Points, in no order, along strands that fork and pass close to each other.
Points whose rows are less than 160 apart are linked; no others are. Some points are linked to none.
Q_947: [ 61   9 -33 -24 -25 -13 -23  -1   3   7 -21   3  26 -15   0 -19   6  26
  21 -27 -25  27  -9 -33 -57   5  15 -40  10 -20  50 -20  -6  24  26  53
  34  13  -2 -33   6   5 -40 -29  32 -16]
Q_741: [  5 -20   4  33  -4   4 -41 -28  13 -41 -12 -21   8  43 -32 -10 -40  61
   4  54 -35 -12  12  16   0  -8   0  -2  -1  15   4 -20 -22   3 -24  11
 -16   2 -10  -7  37 -16   8 -33  11   8]
Q_436: [ 18 -10 -15   5 -30 -14 -35   8 -78  58   0 -32 -17  -1   7 -20   6 -14
  17 -35 -16  18 -34 -42 -13   5  23  19 -23 -44 -19 -27  32  60  21   7
 -24  21 -59   1 -21  24  29  14  48   6]
Q_70: [ 16 -13   5   5   0 -24  26  -7   8 -23 -39 -10 -23   7  42 -42  -7 -27
 -37  -2  14  47 -19 -36 -13  28   2 -22  42 -46  33 -14   4 -20  21  -8
   7  -5  10   0  -1 -47  26   3  23  10]
Q_704: [ 29  27   8  -5 -28  23 -41   0  11 -29 -20 -34 -21  73  20  -1  10  -1
   9   1   6  25 -27 -24 -33   3 -41  -5   4 -10  -6  35  12  46  19  -4
 -14 -11  -6 -23  50  -8 -34 -26   3 -25]
Q_131: [ 20  -1  -1 -21 -48  29  58  -7  33 -22 -15   1  22  42   8 -21   1  82
  64  10  21 -11  37 -26 -17   0 -10 -31  -1  -9  24  -1 -33  32 -17  39
 -25 -31  15 -25  37 -47  -3 -28  26 -20]
Q_110: [ 25  16 -18 -20 -42 -14  41  47  -1  45  20  25   4 -10 -22 -15 -19  29
  51  -9  29   1  14  12  33  -9  11 -12 -11  42 -46  22  -1   2 -52  37
  -9   6  20  -8  36 -15 -22   6 -21 -37]
Q_331: [ 18   9   7   4 -28  -3 -59 -17  21 -11  -6   8  -2 -12 -26   2 -20 -29
  11  22 -23  18 -29  26 -34   0  22  32 -12  11 -20  -4  15  27  -8   9
   2  10  26 -15  -3  15 -16 -19  25  -1]
Q_350: [ 20   4   5   0  -6   2  21   9  39  12 -14  32  10  22  11  -8 -20 -17
  -1 -54   2  10  13  25  26 -10 -44 -25  29   5  22  20 -22 -17  14  30
  33   8  -2 -12   4 -17 -13   0 -12 -10]
Q_124: [-38 -13  24  51  17  42   5   1 -22 -52 -18 -40  -2   1  15 -13  25  -6
 -47   2  29  52  18 -26   1  30 -25 -32   3 -14  28   5 -16 -26   1 -31
  -3 -10 -28   0 -40   3   0 -22 -13  28]
Q_403: [-38  -5   7  -8  -9  42   8  34 -39  12   8 -14   8  22  28  54  22  13
 -20 -23  44  -7  -5  28  28  -6 -60   9  -2  -5 -25  38  14 -23   9 -59
 -18  -3 -11  33 -22  18  -2  -7 -27 -12]
Q_112: [ 14  12  -1  40  31  -3 -12 -13  -1  -8  11 -11 -25  23   6  -4  28 -21
   8 -15 -19  14  20 -29   3  -7  13  12 -16  -6  -1  14   5  18  14   5
  -2 -20 -30  -6  11  33  14  11 -11   0]
Q_613: [ 29 -14   2  49 -16  42  -7  32 -38 -37   8 -32  19   5 -32 -38  19  16
 -22 -25   5  55  24 -30 -25  36 -11  -8  -5  -9  33  -9   0  14  23  -3
 -24   5 -14  13 -25  11 -15 -22  10  14]
Q_972: [ 44   2  -1   2 -16  -2 -12 -18  16 -28 -15   2 -32  19  16 -23 -24 -14
  -3  29  -4  20 -16  -3 -40  -5 -19   4   5   5   1   3  14  42  15  12
 -60  -8   4 -16  41  -3   3 -37  41 -10]
Q_668: [  2 -22   2  15  -5  20 -80 -26 -27  29  12 -17  27  24  -5  16  39   5
  -4 -35 -23  17 -45  -2 -17   7 -13 -23 -26 -14   2   2  36  46  53 -11
  43  26 -66  -2  -9  47 -25   1   9  -9]
Q_637: [ 20  32   4   3  28   6  13   7  25  -9   2  39  -9 -22  -2  -1 -53  20
  -2  23  -8   2  20  12  35 -40  -9  26   2  45  -4 -13 -15  -8 -51  15
 -20 -16   4  -4   8  27 -12   1 -18  -9]
Q_985: [-29 -29  12 -30  -9 -23  15  19 -40  23  12 -12   9 -26   3  18  -7  19
 -26  -5  -2  16 -16 -18  23   7 -30 -54  -2 -23  33 -56 -14 -46  29 -35
 -16  33 -33  18 -10  10  26  -5   5  -2]
Q_148: [  6 -28 -29 -30  33 -22  26 -14   9  21  18  27   2 -16  32  26 -40  -2
 -12   8  -5 -39 -18  62  24 -18   8 -19  10  -1 -13  -5   7 -27 -30  10
   4  39   1   7  27  17   5 -11  -7  15]
Q_921: [ -3   2  17 -15  52  53  15 -10  27 -13  -3   8  19 -14 -30  43  -1  -7
 -32  19  26  35   8 -21 -25  -7 -30 -47  -6 -21  55 -27  -4 -26  11  -9
 -19  10 -11 -20 -49   1  23  10   1  28]
Q_199: [-13 -16  -5 -47 -12   7  -1  10  -7  15   7 -11  11  30   6  21  18  21
 -16 -16  11  20 -55  -3 -16  20 -51 -48  -2  -4  20 -42   4  -2  53 -52
   4  -9 -47  28  -7  -2 -10  -6  17 -29]
Q_304: [  0   0 -23  17 -34  14 -34  -4  -5   7   2 -16  -6  48 -43  12 -38  45
   5  21 -12  20   0  16  -9 -18  -3 -16 -40  21   3  18 -16  36 -45  44
 -49 -14 -19 -30  22  -1 -19 -48 -14   3]
Q_491: [ 14 -33  -8  23  36   6  29  -7 -25  -4   1 -32 -14 -19   7 -25  -1  16
 -35  11  17   5   9 -30 -42  20  39 -42 -20 -15  45 -39  -8   8 -10  14
 -46   3 -17   6  -4  -6  27 -18  27  54]
Q_717: [ -9  39  46   8   4  24 -39  27   5  19  26  -4   7  15   2  23  24  -6
  -3 -24  29 -14  -1  -9  26 -37 -57  60  -1  16 -44  55  33   6  20 -35
  26 -24  23  47 -28 -13 -23  34 -57 -45]
Q_759: [ 39 -34 -43  34 -23 -36 -23   7 -24   2 -35 -12   6  21 -14 -76 -14  29
  26  -1 -37  26  -2 -48 -13  37  57  16  31 -14  12 -34 -12  14  20  16
  16  -4 -11   4   3 -30  32  19  35 -14]
Q_863: [-10  -7  -6 -15  12  -3  23 -33  46 -47  21  26  29 -28 -29   7  -1  -3
  40  24 -26 -39  34  34  -8   8  27  -1 -12  19  12 -13 -36 -31 -17  24
  23  16  35 -33  21  46  -2 -19  29  -2]
Q_137: [ -4  14  16  -8  30  14  -8 -35  24  22  24  38   3  -8  -8  40  20 -54
  21  -5 -14 -18  -4  36  12  -1   4  45  16  20 -48  19  56   9  31 -33
  38  15   4  14  -6  20   3  40  -5 -17]
Q_571: [-10 -51  11  41  57   3  35 -19  -4 -16  28  -1  -6 -26 -18  -3  -9 -54
 -10  27  18 -19  35   2 -11  -8  46 -28 -42   6  28 -17   0  -1 -40  14
 -51  26 -14  -1 -35  13  43  -9  32  51]
Q_846: [ -5  -1 -22   0  28  -8  -8  23 -13   3  -5   0  -7 -34 -41   0  25   1
  13  21  -7  15  -1   9 -18  48  49  20 -18  45  23 -39 -10  -4 -11 -11
 -29  -3 -23  11 -21  34  11  16   5  21]
Q_187: [ -9  30  21  -2 -66  15 -18  39 -27 -30 -33 -42  -9  44  34  -9  27   5
  -1 -21  37  29 -19  -6   3  -1 -63  27  -4  -9 -25  50  -5  18   7 -25
 -14 -40   2  -3 -10  -2 -41 -17  -6 -34]
Q_755: [-39  -4  15   4  49 -30  27   8 -55  -6  66 -34 -28 -50 -14  32   9 -66
 -27  36  11 -38   5  23  31   0  12   5 -43  17 -17   5  40 -45 -31 -52
 -16  42  17  27   4  46 -16   4 -27  -9]
Q_671: [ 30 -37 -17  43  -7  15 -25 -18  13   1   1  20  15   7 -60  -6 -25 -20
  15  -8 -29  13  23  27 -15  17  32   4 -26  15  22   6 -12  30  -6  53
 -14  32   6 -22  -6   9 -15 -30  40  44]
Q_440: [ -1  10   5  22 -31  19  41  39  -4  -2 -38 -41 -16  25  -5 -29  35  18
 -30 -29  43  15  11 -12  -3  34 -23  -9  23 -11  22  39 -19   1   5 -18
 -21 -44   6  17  -6 -80 -19  -9 -37  28]
Q_405: [-38  -1   1  35   3 -26   6   3 -18 -53  19 -45 -20  16 -22   7  -7 -25
  -8  31 -40 -45  15  54  28  13  15  51   4  22 -30  11  10 -15 -46 -38
   8   7  15  20  27 -14 -26 -18 -40  15]
Q_303: [-49 -31  -8  13  31 -31 -35  -7  -6 -15 -40 -22  13  39  31   5   2  26
 -49  14   0 -27 -37  27  30  24  -4  -9  39  -5  17 -26 -13 -38  24 -32
  72   7 -12  38 -11 -57  14   3  -7  13]
Q_666: [-10  31   8 -10  -4 -16 -28  10  -9  23  14  -7  -5  38  44  20  37   8
  13 -38   3 -42 -12  19  18 -25  -6  47   4  15 -54  53  26  26  13   0
  28 -14   8  31  19  -7 -29  27 -50 -21]
Q_10: [  4 -17  20  50  42  63  39   0  10 -61  -5 -28   0 -15  15 -33  15 -21
  -7  16  27  64  45 -74  -8  17   6 -34 -15 -10  36  13 -15  -8 -29   5
 -34   4 -12 -31 -45  34  10  -8  19  37]
Q_386: [-18  48   1 -14 -28  18 -18   9   6 -36 -19 -17  -9   7  -7   9  -9  53
  19  47  -7   0  -7   5  -4   8 -18  71  27  44 -46   4 -13  10 -25 -24
 -22 -48  40   1  29 -30 -18  14 -32 -14]
Q_563: [ -9  15 -22   4 -26   5  23  29 -16  -1 -12  -2   8  -2 -23  12  21  50
  52  -5   9 -23  38  13  26  35  24  19   1  51 -43   8 -29   0 -32  24
  22   2  18 -18  22 -21  -1   9 -15   3]
Q_269: [  9 -15  11  42   0 -24  -6 -29  19 -45   9 -25 -23  52 -36 -18 -39  -4
  15  49 -28 -46  20  43  28   5  23  24 -12  19 -19  21  -9  11 -54  12
   4  18  24  -8  53 -32 -18 -26  -2  18]
Q_189: [-53  25  28  -2  14 -11  25  15  -9 -31  45  18  10 -22  35  28  28  -7
 -29 -11   8 -14  22  -7  46 -13 -34  11   1  15 -27  15  -8 -54  29 -27
  35 -23  34  32 -12  23 -14  15 -43 -43]
Q_551: [  2  -1  11 -15 -18 -32  39  11  37  22 -24   6 -20  36  52  -9  18   6
  17  -1  46 -36 -11 -15  21 -17   0   4  29 -18 -45  24  -1  15 -32   4
 -18 -33  -4  16  -5 -61  26  14  -6  -9]
Q_558: [  3  -7 -33 -14   0   4  -7 -15  28  -7  11  -6  22  10 -54  14  23   6
  42  14  -5 -46   4  61 -24  42  28   5  -2  48 -12 -14 -18  -5 -11  14
  52   2  11  -6  12  -1  -6   7  -2 -13]
Q_567: [-20   3 -16 -19 -17   8  67  19 -10  15 -21  15 -24 -31  29  11 -29 -15
 -30  -4  14   9  13   8  37   3 -20  21  43  -9 -20  36   9 -49 -15 -30
 -54  -5  24 -13  11 -27  16   9 -33  36]
Q_100: [ -7  -4 -12  -5   6  26 -10   4 -30  29 -14 -13 -35   2   9  48  -9  -3
  -9  11  22 -11 -19  11   2  13  14  19  -4  -1 -40   7  22  18 -37 -10
 -46  33 -30   0  -6  -8  39  -1  17  52]
Q_600: [-36  -8 -13 -36  39   6  19 -10  36  15   6  10  -4  36  15  52   6   0
 -28  19  14   2 -34  22  -7  10 -31 -21  21  16  19 -26   8 -23  21 -45
   8 -32 -33  27 -18  -4  16  20 -30 -15]
Q_614: [ 31 -36   9  -4 -22 -15 -11 -38  -7  41  20  12  37  -4 -53 -29  18  46
  54  -1 -19 -17  17  -7 -20 -38  12 -57  12   5   6 -28   6  44  45   5
  -1   3 -43 -11  39  -3 -17  27  10 -45]
Q_444: [-42  -3 -44   1  -8 -35 -56   0 -20  18 -48 -12  -6  27  32   6  -1  33
  -4  -9 -27  -9 -53  39  24  37  11  29  25   1  -2  -9 -17 -23   1   7
  80  11 -24   2 -10 -10  12  14 -18   9]
Q_920: [ 48  -4  26   3  60  39  -1 -21   2  16   7  15   6 -15 -10  16   3 -21
 -22 -11  12  23  10 -78 -22 -25 -14 -35  -4 -33  33 -31  28  20  34   5
 -26  10 -44  -7 -37  26  27  17  23  16]
Q_684: [ -1   3 -13  36 -11   2 -65 -26 -21  -7  14 -12  11  20 -14  -4  29 -29
   0 -47 -42  -7 -15  58 -17   7   8  14 -19  -6   7  30   5  35  35  16
  66  10  -6  -1   1  39 -50  -8  -9   4]
Q_102: [-13  19  20  15  23 -14  17  42 -58  36 -17  -1 -40 -27  39  -5  12 -24
  -3 -14  28   6   5 -78  53  -1  19  -3   1 -31 -36 -18  25  -7  -3 -22
 -14  18 -32   5 -24   3  31  30  21  10]
Q_384: [-14 -31  28   4  23  26  24 -44  69 -45  39  25  32  17   7  14 -11   9
  32  36  -4 -41  28  33   5 -47 -39  -4  -6  -3 -14   7 -10   2 -10 -13
 -24 -12   8  15  10   4  14 -22   2 -16]
Q_913: [  3  -3 -10  16 -21  24 -11  11   4 -43  11 -35  22  15 -50  -6  32  20
  31   1 -22  32  29 -37 -38  52  26 -17 -11  17  14  14 -35  -6   9  36
  19   5  20 -41  39  -9   1  -3 -14   6]
Q_528: [-34 -14  11  -3 -24 -17  13  15   4 -10  24 -23   1  -6  -1   4   4  30
 -15  17  20 -24   4  34 -14  14   4 -22   2   2 -13   0 -29 -17 -18 -16
 -10 -10  42  38  15 -41   2 -32 -19   7]
Q_680: [  7 -19  18 -30 -41   2 -35 -23 -20  46  21  -1  40  -3 -10  16  36  30
  40 -37 -12 -23 -12 -19 -15 -36 -22 -31   1 -36 -24 -17  26  44  57 -23
  20   7 -37   7  15  19 -27  11  22 -32]
Q_841: [  6  -4  27  29  29  52  60 -11  43 -24   4  24 -11  -9  17 -25 -21  -7
  29  10  21  18  56 -52  15 -24 -34 -12 -13 -20  26  13 -21   0 -40  15
 -57   2  -5 -29 -17  -2  42  -6  18  23]
Q_989: [ -5  23   5  -8  32   7 -17  20 -42  26  36 -28 -31 -23 -15  29  -7 -38
 -32   7   7  13 -17  27   8 -11  -6  40 -67  32   2  30  36 -31 -15 -26
 -21   8   5  16  -6  74 -16   2 -29 -11]
Q_177: [ 11 -44   7  34  62 -12  15 -16  -8 -35  28 -20  23 -21   6 -30  21  -5
 -14   1 -25   4  30 -61 -20  26  58 -41 -10 -29  44 -23 -16 -31  19  18
  15  40  -7  -4   3  28  26  12  13  34]
Q_966: [-15  47 -16 -78 -57  16  -9  32 -31  13  -8  -5  15 -26  23  23  11  44
   3 -30  -4   5 -30  15 -33   9 -30  35  12   2  -6 -21   3  14  28 -15
   0  -7  21  -7   4  24 -22  -8  12 -22]
Q_588: [ 13   9   5 -17  -2  -1  20   8  23  -5  33  -4 -16  28  36   6 -34  13
 -17  40  12 -12 -13  -2  20 -81 -55  29   4  10 -44  47  24   6 -44 -22
 -55 -48   4  29  22  -3 -16   4 -58 -43]
Q_656: [-20  -6  17   2 -17  26  35   8 -29  10 -21  -1 -25 -44  30  12 -23 -14
 -28  23  46 -12  12 -14  20  -2  -4  -1   7 -24 -42  18   9  -6 -33 -32
 -78  21  27  -8  -2 -30  26 -18  29  50]
Q_85: [ 38  28 -24 -27 -56  -1 -24  25 -25  19  -6  11  16 -26 -32 -12  20   4
  31 -22 -11  35  -4 -25 -50  -6   9   0 -36   0  22   7  -1  32  22  39
 -26 -16  13 -37 -11  43 -33 -19  23 -34]
Q_824: [ 18 -31  11  -9 -13 -12  29 -19  28  23  23  36  29  -8 -12 -47  -2  27
  79 -18 -11 -12  40 -14   8 -19  14 -54   9  -2  19  -5 -20   4  19  35
  12   9 -13 -17  32  -6  24   4  25 -33]
Q_412: [-21  27   1 -13  37  -2 -37 -28  -4 -29 -24 -35 -47  15  29  22   2 -25
 -42  32 -16   7 -58  -6 -22  41  19  31  -1  -7  -4  -7  33  -2   7 -36
  15   2   7  -1  29   9  -2  -6   4  34]
Q_179: [ -2  11  -7  20   9 -33  -1   9 -21  28 -13  10 -11  38  55  -8  23 -13
 -30 -59  12 -28 -19  51  24 -14 -13  19   9  -1  -1  31  18  13  11   8
   6 -10 -29  37 -23   0 -15  16 -41   0]
Q_151: [ 34  20   2 -13 -22  12 -18 -17  13  17   6  11   4  38  22   5  27   1
  35 -25  14 -26  -2  23 -10 -28 -13  -2 -13  -4 -39  54  16  50  13  18
   2 -12   9 -14  39  13 -38  -6  -5 -39]
Q_586: [-10  33  33  14  41  -7  11   2  -9 -15   1 -15 -36   0  36  11   4 -29
 -64  18  52 -36   2  18  17 -32  -6  10 -19  -7 -19  30  11  -4 -34 -24
 -16 -22  22  33 -18  -4 -20  -5 -31  12]
Q_531: [ 42  34  37  15  -8  43   8  34   8  -8  -7   8  12 -18   5 -14  20  19
  -5 -30  49  16  28 -73  -4 -14   1 -19  -1 -53 -20   6  -1  28 -26  28
   5   4  36  -9 -36 -15 -18 -19  34  18]
Q_471: [  8  34 -49 -56 -68 -28 -33   3 -13  19 -17   7  10   7   7  -2 -32  46
  10  -7 -45  -8 -30  21 -38 -19   6  49  29   4  -9  -3  -7  20  23  35
   5 -18  36 -26  40 -13 -21   5  -6 -25]
Q_650: [ -8  23   1 -14  33  20 -20   3 -43  15 -14 -20 -34 -11  17  25   5 -50
 -36  -7   0  45 -43 -19 -13  33  12  19 -41   4  22   1  37  -6  12 -23
 -11  23  -9 -10 -20  57  -2   9  14  31]
Q_520: [ 16 -42 -10  18  16  11  35 -25  35  -9 -19   9   4  28  -1 -44 -26  43
  -6   8  -3   4  26  -8 -19   5  15 -19   9 -10  76 -21 -18  -4  -7  33
 -21 -13 -15   3   2 -39  49 -19  30  25]
Q_681: [  3   4  -8   6  10 -40 -10  -3 -17 -14 -42  -2 -38 -11  41 -27 -11 -36
 -20  28 -12  14 -23 -10  -6  39  49  29  27 -12  -8 -13   8 -10   2  -7
   9  10  28  -2  18 -20  22  14  29  27]
Q_837: [-39 -19   7  12  -6 -13 -14   5 -13 -21 -69 -30 -19  26  33 -21  -9   3
 -52  20  14  29 -38  -8  25  35 -23  -3  54 -22   6 -27   3 -27  -2 -50
  17  -6 -24  17 -17 -81  17  10   4  28]
Q_672: [ 17  30  30   0  42  26  36  -9  39  -7   7  51 -16 -27  24   4 -18 -18
   5  31  29   3  13 -29  20 -40 -32   4  11 -14 -15 -26  14   5 -14 -11
 -44 -11   2  -4 -20  11  29  18  15 -11]
Q_262: [  6  38  11 -24 -30  15  -8  19   0 -20 -14  -8  18  -5  -9   1  27  53
  29  -3  16  11   5 -14 -15  14 -13   4  13  25 -30 -31 -24  17  -4   0
  20 -32   2  -2   0  -5 -11   7   6 -32]
Q_6: [-15  22   9 -19 -14  -8  -5  39 -48  47 -20 -19 -28  17  54  15  -5 -11
 -46 -48  35   5 -38  20  40  -8 -41  12   3 -22 -15  28  29  -7   2 -33
   2  20  -7  36 -24  -8 -17  10 -13   6]
Q_80: [  9 -42 -11  24 -14 -56  -7  -1   3  19  -4  17  10 -32 -22 -59  -5 -11
  26  19 -14   6   3  20  -1  34  55 -11  11  24   5 -36 -22  -6  14  15
  30   4   9  31  -9 -26  27  17  24 -28]
Q_761: [-20 -22 -15  17   0 -31 -17 -13  31  -6  22  -6  -1  28 -27 -13 -29 -28
 -23 -15 -29   0  -1  60  17  -2 -20 -24  -1  13  36  23 -24 -27  -9  16
  40   9  -6   6  16 -16  -7 -20 -45  -3]
Q_96: [-24  -1  12  -8  56 -13 -13 -15 -34   4   4 -25 -21 -28 -19  38   9 -24
 -36  39  -4  28 -37 -25   7  33  21 -18 -37  35  27 -47  14 -36  -8 -33
  -2  31 -44   1  -9  40   8  19  -3  28]
Q_899: [-11   6   6 -15  11 -12 -42  -2  20  22  11   0  20 -24 -37   8  20  18
 -16 -10 -26   2 -14 -31 -17  17  18 -11  29   7  12 -35  -7 -23  43   9
  75  -3   9  15   0 -29  12  31 -17 -15]
Q_518: [-24   6 -44  14  -3 -33 -51 -15 -18  19  -6   4  14  17 -13  -2  -9  26
  19 -10 -66 -36 -14  57  15  -1  50  75  13  29 -14   2   1   2  -4  20
  65   0 -10   0   9   3   5  24 -28   7]
Q_579: [ 18   6  35  -1  -1  10 -20 -30  20   9  38  41  24 -40 -29   5  12 -13
  32  -9  -5  12  23  -8  17 -59 -27 -18 -26  30  -2  10   5   4  30   5
  14 -10  -7 -15  -4  71 -28   8  -3 -57]
Q_155: [ 41  22  24  -6  46  31 -38   0  14  16  -5  31  14 -38 -24  15   4   3
 -10  -7 -11  14  -2 -58 -19 -10  24  17  17 -20   6 -41  26  17  40   4
  20  11   9   7 -19   0   7  38  13  23]
Q_602: [  1 -35  -2  18   5 -14  31  17   9 -30 -16  30  19 -43 -12 -53 -11 -31
   4  13   8  29  28   1 -15  46  42 -20   1   7  34 -27 -27 -32   2   8
  -3  29  40   1 -29 -23  22   5  49  19]
Q_493: [-17  -3 -24 -10  21 -32  -2 -15  12  -8  28  -6   5 -26 -61  12  32 -41
  10  13 -43 -13 -27  49 -32  41  44  10 -29  35  32 -29  -6 -18   4 -10
  41  -4  -3   4  -9  57 -20  10 -17  -5]
Q_186: [ -2  16  32  18  26  28  35  25 -55  -5 -27   4  -5 -46  28  -4  -1 -36
 -41   3  45  20  25 -56  21  -3   5 -17   4 -49  -6  -4  22 -13  -5 -27
 -50  25  12 -20 -51 -18  23  16  45  57]
Q_573: [ 25  10 -44 -28 -27 -26  -3  14 -33  40  28   9  -6 -21 -13   1  -3   2
  -1 -24 -28  11 -10  18 -32 -24   5   4 -32  10  36  13  -2   3  25  24
 -47 -24  -6  -9  15  59 -12 -13 -31 -25]
Q_879: [ 22   8  29 -28 -37  14  26  31 -14  19  -1 -18 -21   6  -1  -9 -19  -5
   8 -24  46  27  -6 -27  21 -19 -68 -49  -9 -28   5  -5   1 -10 -11 -22
 -29   9 -10   1  -4  -5 -12 -27  20 -35]
Q_495: [-48   8  16  26   9 -24   1  16 -28 -45  42  -8   5 -43 -18  23  17 -51
  -4  11 -10 -35  24  46  32  17  25  24 -23   7 -30   4   6 -38 -31 -23
  25  35  46  20 -18  29 -25 -15  -7  -3]
Q_516: [ 44  16 -34 -27 -35  -2 -61 -22  -8   4 -45   8  28  22   0 -24 -15  65
   8   1 -35  -1 -33  -4 -46   2   4  12  35  -4  18 -34   4  29  42  29
  51   0   0 -24  29 -18 -18  -9  29 -27]
Q_119: [  6 -14 -14 -27  29  -4 -20 -22  -9  64   1  28  -8 -22  11  46 -14 -14
 -18 -13  -5 -27 -38  21 -11 -22  25  -7 -17 -14  -1 -18  25  11  -5  17
  -7  30 -38  -2 -22  36  22  10  16  32]
Q_429: [  0 -23 -23  13 -28  -4  15  -2  24  21   9  16  -4  -3 -31  18   1 -34
  12 -16   4  -9  12  16 -25  31  48  -3 -34 -19   3  40 -20  12 -11  53
  -4  10  49 -20  -9 -23  10 -22   6  44]
Q_764: [-51 -12 -21 -26  17  -1  74   1  31 -17  -1  18  -7 -16  46  30 -20  -6
  -1  50  10  -5   5  10  31 -10 -21  21  44  13 -34   7  10 -61 -40 -46
 -25 -23   1   5   2 -21  37  29 -40  -8]
Q_629: [-17  47  25   3 -17  28 -25  26 -28 -25 -30 -40 -15  41  16  -4   9  42
 -15   9   9   8 -12   3  29  -7 -63  50  25  37 -30  22  -1  15  -8 -48
 -30 -36  -9  20  22 -18 -41   2 -43   4]
Q_404: [ 11  20   0 -25  12  26  37   5  -7  13  19   5 -29 -13  31  18 -18  19
 -28  23  28  -7   2 -26  -2 -56 -50  21  -6 -25  -2   9  18   2  -7 -37
 -79 -53  -7  16  -5  22  14  -4 -33 -26]
Q_747: [  7  16  11   6  51 -14   2 -46  33 -21  18  22 -13  -2 -27  18 -16 -75
  -9  11 -49 -60  -1  33   5  -5  43  44   4 -20   3  -1  36   6   3 -23
  60   8  25   1   1  17 -18  13  -6  10]
Q_340: [ -5 -21  10 -17 -41  21  48 -10  65 -18  27  19  40  47  10  -8   3  33
  71   5  14 -39  50  17 -10 -20 -41 -13  17  13 -17  31 -22  20   3   9
 -23 -23  20   0  28 -48  16   3  -2 -38]
Q_413: [ 12 -20 -22 -12 -37 -20  37  32 -15  20 -27  -2 -12 -24   3 -50 -28 -34
   3 -27   4  57 -10 -21  -4  32   4 -40  15 -35  35 -28 -25 -16   4  12
 -15  24   9  -6 -17 -17  12 -10  42   6]
Q_838: [ -5  -3 -12  50  23 -45  26  47 -45  28   0   4 -35 -30  31 -43   6 -38
   6 -22   9   0  40 -34  47   3  50  -5 -20  -4 -20  13 -21  -5 -22  29
 -16   3  -1   9 -18   4  22  14   7  23]
Q_49: [-11  -3  18  -6  -8 -15 -27 -47  16  47  13  61  12 -43  18   9   7 -34
  24 -11 -23   3 -15  10  20 -39   2  17  -1  11 -36   0  45  26  41 -14
  37  -8 -13 -10 -20  68 -11  28  21 -36]
Q_636: [ -2  13  -4 -39  12  18  -8 -28  74 -50 -26  -2  18   6  23  25   0  -2
  -5  21   3  -3  -9  -9 -41  15 -17 -23  18  -3  29  -6 -27 -28   3  25
  69 -17  33 -35  13 -10 -14 -22  15 -14]
Q_460: [-12 -40  22  -9  21 -35  22 -46  49  -7  41  20  33 -37 -14 -27  24  -3
  46  17  -7 -44  25  14  -4  -4  28 -53 -13  21  22 -16 -19 -27  10  13
  38  17   5   1  28  27  20   4  16 -39]
Q_891: [-13   8  14  12 -15  -4  21  20  35   4 -16  21 -18  14  18   8 -13 -56
  -6 -29   8  21  21 -19  49 -19 -39  20  28 -14 -20  60 -11 -38  -3   6
 -15  -1  12 -21 -16 -32  28  15 -36   5]
Q_276: [-19  -9  32  14  65  17   9 -36  46 -29  17   1   8 -10 -44  31 -16 -35
 -25  34  -3 -13  15  13  -1 -17  17 -24 -22 -13  30 -24  -4 -24 -36  -4
  11  15   8  -4 -38   3  22  -2  -6  28]
Q_791: [-39 -22 -20 -29  10 -19  31 -15  62  -3 -20   4  -6  43  42  26   8 -15
  10  38  19 -29 -25  31   3   8  -6   3  48  17 -29  14   1 -28 -11 -27
  24 -29   0  21  -5 -48  37  25 -21 -17]
Q_562: [ 10  -9 -33  43 -32  10   0  36 -42   5 -17 -13  -1  14 -34 -28   2  31
 -23 -38  -9  25  14  17  -6  51   1  13   9  -1  27  10 -17  19  18  12
 -23  -3  -8  15  -1 -50  -5 -15 -14  47]
Q_59: [ -3 -28  -8  -3   6 -14 -33 -55  43  16  36  21  19   5 -34  14 -29  -8
   3   2 -55   0  -2  27  -3 -58 -34 -26   0  12  29   4  -5  -7  25  14
  28 -14 -28 -22  22  39 -13  -9 -19 -29]
Q_799: [ 19   3 -25 -29   2 -17  19   5  28  14  28  43  21 -28   5  -8 -36  12
   5   3   1 -25   0  59  22 -45   7   2  -3  42 -40   7   5 -10 -50  35
  30  -3  14  14  13  16 -33   2 -31 -29]
Q_136: [ 17 -14 -20 -11 -76  -6  10   8  -5  21 -13 -28   6  59 -29 -25 -25  60
  51   0  10  22  -6 -12  -9   5  -5 -52 -25 -13   9   4 -13  48 -33  53
 -23  -4 -22 -31  37 -49 -21 -37  23 -13]
Q_561: [ -2 -10  20 -28  22  24  11 -10  41 -19  14  27  45 -52 -37  45  32   1
   9  -5 -14   5  17 -50 -22  -9  -6 -31 -13  -6  53 -22 -32 -44  31  17
  20  22   2 -35 -20  40  10  16  -2   9]
Q_162: [ -6  12   3   1 -53 -27 -60  14 -44  26  -8 -28  22  52 -10 -28   7  62
  16 -31 -23 -14 -17 -16   0 -13  -1  15  25 -20 -40 -16   8  50  31   0
  42  -7 -26  27  11 -55  -7  29  -9 -35]
Q_556: [  0  22 -13 -18  23  14  14 -12  18 -46 -28  41  26 -35   1  17  -3  12
   1  20  -9 -40  27  24  -7  29  43  46  27  -9  -2 -18 -25 -21  -9  13
  24   9  61 -30 -10   8  11  -1  32  34]
Q_859: [ 20  -6 -13  22  -7 -34  -5  37 -66  68   3  15 -18 -27  -2 -38 -25 -19
 -16 -42  -3  12  -4  -7  18 -21  24  16 -15  -7   3 -24   3  37   5  17
 -33   6 -25  38 -38   5  11  11  12  20]
Q_575: [ 28  41  -5   4 -18   3   9  21  15   0  -7  29 -13 -21   7   2  -3  -7
  -3 -17  14  -6  22 -30   0 -12  23  12 -27 -21  -7  46 -20  13 -21  50
  -6  -6  61 -31   3  12 -23 -31   9  26]

Follow the links from the first point to the second, and from the first to the third. Name the last point that the two ways share.
Q_471, Q_340, Q_199 => Q_563
Q_119, Q_602, Q_495 => Q_650
Q_102, Q_613, Q_629 => Q_799
Q_671, Q_650, Q_471 => Q_262
Q_602, Q_384, Q_575 => Q_650
Q_613, Q_656, Q_131 => Q_799
Q_575, Q_6, Q_100 => Q_704

A fork is a point with three links. Follow the links from the first point to the second and name the forks in between, in order.
Q_551, Q_846 => Q_791 Q_567 Q_656 Q_799 Q_563 Q_558
Q_747, Q_947 => Q_567 Q_656 Q_799 Q_563 Q_262
Q_131, Q_85 => Q_650 Q_558 Q_563 Q_262
Q_495, Q_668 => Q_650 Q_558 Q_863
Q_148, Q_989 => Q_799 Q_563 Q_558 Q_650
Q_602, Q_717 => Q_70 Q_650 Q_558 Q_563 Q_262 Q_704 Q_666
